A landscape with many valleys, sampled at points; each row gives a point and its height.
From any point a ball rolls to the lowest of the 2 points nearest to it. It stops when none of these is lower. Distance is the straight distance between rows; heights are no part of it.
Z_161: [131 141 103 143 116 146 115  91 120 129 131  91 113 116 109 123 131  69
 135  98]  h=5.09
Z_232: [131 120  71 133 125 167 108  93 173 150 136 130  75  91 131  98 123 138
  97  87]  h=2.34
Z_451: [ 89 127 110 114 170 106 150 158 108 132  82 116 166 120 157 121 157 148
 165 120]  h=4.10
Z_474: [140 151  90 132 102 149 112  96 148 150 118  80  91  96 110 154 147  94
 104  70]  h=4.79
Z_25: [217 138 122 127  85 140 107  98 133 116 130 110 126 139 103 125  83  49
 119 135]  h=0.90
Z_322: [168 114 187 136 151 133 149 150  68 143 169 164 179 143 135 106 152 132
 170 144]  h=1.10
Z_75: [186 107 158 156  92 143 167 169 112 138 115 127 126 167 118 108 131 125
 166 133]  h=2.43
Z_684: [115 115 183 164 126 153 133 151 116 126 168 133 117 136 120 119 146 160
 133 164]  h=2.38
Z_611: [158 110  69 139 111 164 133 126 158 142  95 141 109 115 142  74 112 131
 124 106]  h=1.88
Z_699: [ 55 108  90 117 188 124 127 121 144  96 122 130 119 114 160 136 160 205
 113 138]  h=2.27
Z_734: [151 170 155 118  89 118 127 142  98 129 120 143 171  98 142 128 116  99
 125 135]  h=3.94
Z_218: [ 98 150 158 146 106 152 105 111 132 128 142  96 114 101 125 143 121 128
  98 124]  h=3.42
Z_588: [186 150 135  88  97 103 122 161  75 119 106 115 170 109 124 146 123  36
 157 152]  h=0.97
Z_145: [145 157 117 106  49 115 140 167 132 148  90 113 129  97 114 177 119  92
 116 106]  h=3.47
Z_352: [112 120 146 140 181 114 141 150  97 139 131 156 174 149 138  78 141 133
 173 145]  h=3.41
Z_593: [ 60 156 126 125 175 100 126 141 109 123  99 104 144 136 160 130 167 127
 149 106]  h=4.59
Z_450: [111  92 142 155 120 160 120 147 168 126 154 136  64 123 120 116 121 186
 105 165]  h=2.68
Z_599: [134  84 142 159  98 196 111 126 172 151 164 156  49 147 101  97  93 144
  98 137]  h=4.24
Z_567: [114  81  71 119 158 152 111 130 194 115 137 124  60  91 141 137 136 221
  79 145]  h=2.89
Z_554: [127 177 178  64 169  47 109 166  53 130 103 120 192 170 142 164 146  49
 163 126]  h=3.38
Z_293: [178 122 153 156 107 162 125 134 103 125 144 151 135 135 122  74 109  81
 140 150]  h=1.13
Z_305: [101 116 105 152 149 117 153 121 155 127 123 136 122 149 124 118 137 175
 148 127]  h=0.26
Z_759: [ 63 186 148 105 127 100 109  91 129 106 125 115 134 141 155 186 150 126
  84  78]  h=6.17
Z_265: [133 147 133 127 124 117 128 106  91 119 126 100 145 123 120 131 120  76
 152 117]  h=5.25
Z_797: [153  84  75 148 125 174 148 144 168 139  95 166 121 146 133  66 111 162
 128 134]  h=1.77
Z_719: [127 111  97 147 161 124 133 103 114 124 138 150 127 145 111  77 112  88
 174 136]  h=1.67
Z_158: [127  57 107 152 131 166 169 153 160 131 125 165  91 167 115  91 123 189
 146 155]  h=2.73
Z_395: [154 135 126 154  86 129 141 117 149 131 127 107 110 134 108 133 109 120
 123 106]  h=1.63
Z_542: [137 148 165  66 198  53 119 155  54 140 101 140 209 162 164 134 142  85
 174 125]  h=2.74
Z_964: [116 153 124 101  68  98 142 169 142 140  93 118 132  91 130 189 135 146
 110 106]  h=4.07
Z_197: [149  74 127 161 116 156 169 160 136 136 113 133  94 173 113  94 126 149
 164 136]  h=2.59
Z_381: [137 150 130  91 177  68 113 128  73 113 108 125 186 140 156 122 129  70
 170 134]  h=2.35
Z_65: [210 135 125  93 123  95 104 138  88  97 121  92 158 131 118 137 122  27
 168 171]  h=0.27
Z_31: [203 125 121 121 115 110 123 111 108 103 132 118 138 143 114 110 100  56
 159 147]  h=0.39
Z_260: [148  89 165 149 141 157 159 147  95 142 165 174 141 148 121  84 141 152
 165 161]  h=0.89
Z_270: [150 115  67 140 140 135 126  89 150 128 130 163 118 128 113  69 106  96
 146 119]  h=1.48
Z_430: [161  86 146 152 111 182 146 141 109 135 148 174 108 146 120  70 117 126
 146 147]  h=1.02
Z_397: [158 123  99 137  91 175 110 113 151 146 117 121  91 101 132  90 106  99
 106  97]  h=2.05
Z_936: [140 176 120 135  99  99 120 108 143 131 116 111 138 118 118 150 117 107
 113  96]  h=0.29
Z_817: [109 128 151 122 116 109 134 132 143 110 134 128 134 103 155 157 127 206
  98 138]  h=3.90
Z_113: [171 154 112 116  68 117 139 155 113 133  93  94 134 118 108 156 122  55
 141 119]  h=2.85
Z_906: [102 124 174 121 166  97 138 104  79 120 150 116 161 165 124 139 125 105
 167 113]  h=2.46
Z_587: [ 90 160 128 110 141  87 119  84 111 105 122 129 151 135 156 150 138 124
 123  94]  h=6.11
Z_772: [120 135 114 118 185  94 123 100  95 113 125 128 158 147 132 101 123  83
 172 127]  h=1.97
Z_346: [125 104 181 155 121 155 119 166 138 114 170 137  91 118 129 127 138 198
 101 184]  h=2.55
Z_608: [123 192 171 107 115  99 105 139  71 122 125 141 192 117 149 138 136  65
 126 135]  h=4.23
Z_795: [ 96 186 173 100  99  97 120 167  92 126 114 155 183 103 158 158 149 110
 107 133]  h=4.63
Z_454: [127 151 152 163  91 184 108 108 132 143 135  78 106 126  99 142 109  91
 103 119]  h=3.82
Z_126: [134  72  91 121 124 175 121 160 192 127 117 134  80 101 149 109 117 217
  82 153]  h=3.06
Z_982: [104 162 165 126 146  98 127 138  82 123 121 136 178 132 154 124 144 109
 148 126]  h=3.87
Z_627: [173 125  99 145 105 176 104  65 182 154 156 109  63 143  77 130 104  92
  95  77]  h=2.79
Z_521: [172 169 120  90  65 112 117 150  99 125 105 104 156 108  97 183 109  20
 127 141]  h=2.03
Z_134: [ 56  92 121 134 185 131 140 138 130 112 135 144 123 130 145 112 150 190
 142 161]  h=2.95
Z_375: [157 138 113 149 114 143 110 104 125 125 133 140 130 114 123  76  99  77
 128 131]  h=1.29
Z_705: [ 84 177 140 128 120 120  99  61 153 121 150 101 109 133 120 183 138 133
  73  77]  h=4.80
Z_154: [ 95 121 152 108 182 112 153 179  90 141  99 140 196 131 162 123 165 177
 159 149]  h=3.81
Z_502: [114  95  77 148 150 159 145 122 147 135 122 175 124 133 122  57 116 135
 150 139]  h=1.65
Z_574: [135 122 187 111 134 112 159 170  75 136 131 136 181 125 150 149 154 149
 161 138]  h=4.41
Z_79: [128 169 130 113 128 122 101  74  82 106 136  92 157 129 116 158 116  47
 126 116]  h=5.45
Z_97: [115  83 103 123 167 138 138 149 173 100 126 155 139 125 146 138 127 251
  80 195]  h=3.28
Z_614: [181 133 142 147  90 110 156 138 121 131 119 112 141 154 117 128 113 105
 151 125]  h=2.16
Z_310: [124 191 113 116 102  92 104  75 146 132 125 109 133 130 122 189 134 102
  88  71]  h=2.86
Z_121: [136 151 159 139  81 147 119 145 115 138 121 107 135  95 132 130 117 106
 111 129]  h=3.75
Z_530: [187 143 120 158  81 168 104  95 169 150 133 103  89 144  95 116  88  77
 104 100]  h=2.29
Z_823: [131 113 154 163  90 194 117 118 159 145 154 102  66 136  98 123 105 126
  96 127]  h=4.11
Z_44: [105 134 176 113 126 103 146 139  97 110 131 145 166 115 164 155 144 179
 127 132]  h=4.19
Z_29: [ 97 105 123 117 156 111 123 117 168  95 144 147 113 114 151 153 122 235
  85 156]  h=3.56
Z_661: [ 89 128  90 133 146 147 105  76 167 135 151 121  74  92 122 133 155 159
  92  90]  h=2.96
Z_928: [111 114 156 167 126 141 138 112 120 127 156 120 110 148 103 121 119 123
 142 133]  h=2.04
Z_471: [103 163 149  93 142  96 114  89  76  99 127 120 168 135 153 156 129  67
 131 102]  h=5.75
Z_758: [ 64 140  97 117 159 115 107 108 162 102 125 124 106 102 158 156 161 193
  86 111]  h=0.67
Z_850: [134  73 112 139 138 167 144 166 176 121 123 160 115 128 138 104 126 230
  99 181]  h=3.14
Z_855: [144 138  87 121  90 155 111 130 180 161 110  84  68  82 126 157 141 139
  90  72]  h=4.34
Z_155: [ 87  80  94 136 150 149 129 128 197 127 163 175  63 130 109 116 113 205
 100 172]  h=4.64
Z_188: [ 99 150 129 100 108  82 157 160 118 128  87 123 158 116 142 179 146 152
 136 113]  h=4.62
Z_112: [104  95 102 143 127 158 121  98 188 143 166 170  70 128 105 103  95 165
 105 128]  h=4.50
Z_125: [151 162 125 115 100  72 147 163 103 133  92 101 161 134 113 170 135  71
 165 120]  h=3.52
Z_497: [171 120 178 130 138 103 149 126  76 125 149 137 175 157 121 120 120 103
 175 141]  h=1.39
Z_494: [192 162 108 129  74 137 101 111 152 142 114  93 115 118  99 142 100  59
 104 103]  h=1.64
Z_204: [ 70  76  91 125 184 134 148 134 173 104 142 165 115 139 121 129 137 231
 111 186]  h=3.27
Z_931: [101  96 142 142 177 140 157 161 117 132 128 150 155 136 144  91 149 180
 160 162]  h=3.26
Z_13: [103 107 105 154 137 136 140  88 150 127 151 127  88 139 101 119 122 140
 137 109]  h=1.40
Z_32: [116 149  93 124 128 148  87 103 179 153 137  94  73  72 130 153 155 152
  73  74]  h=3.74
Z_366: [ 89 114  69 117 172 122 101 118 182 105 132 111  71  89 150 159 167 216
  73 128]  h=2.31
Z_405: [141 134 156  87 139  76 163 178  67 144  97 135 204 129 147 155 148 125
 173 130]  h=4.61
Z_526: [103 123 141 151 109 150 107 130 170 128 146  94  72 106 121 140 128 168
  91 133]  h=2.97
Z_41: [ 91  51 100 138 168 157 172 144 165 125 137 174 119 158 113 104 131 209
 138 184]  h=2.92
Z_657: [115 141 170 112 189  91 137 157  73 144 120 152 198 149 159 109 155 137
 165 137]  h=3.58
Z_173: [140  83 109 134  98 180 114  93 191 158 164 153  44 144  97 110  88 133
  98  99]  h=4.35
Z_151: [117 178 144  88 138  47 136 156  82 126  91 114 180 148 133 177 146  64
 158 116]  h=4.27
Z_300: [150 144 171 124 165  84 122 103  76 122 152 107 168 168 110 138 117  67
 170 140]  h=1.86

Call two points neighbours if one is among the 2 nearest of the other. Go from one point of each pair to the other, from neighbour to neighbour, staying as low as possible. Name the highest point that can't be avoided.
Z_758, Z_305 | Z_134
Z_936, Z_758 | Z_97
Z_65, Z_260 | Z_151

Where does a ball stop that starts at each point below?
Z_526 | Z_305
Z_204 | Z_936
Z_155 | Z_305
Z_188 | Z_65
Z_817 | Z_758
Z_405 | Z_758
Z_593 | Z_758
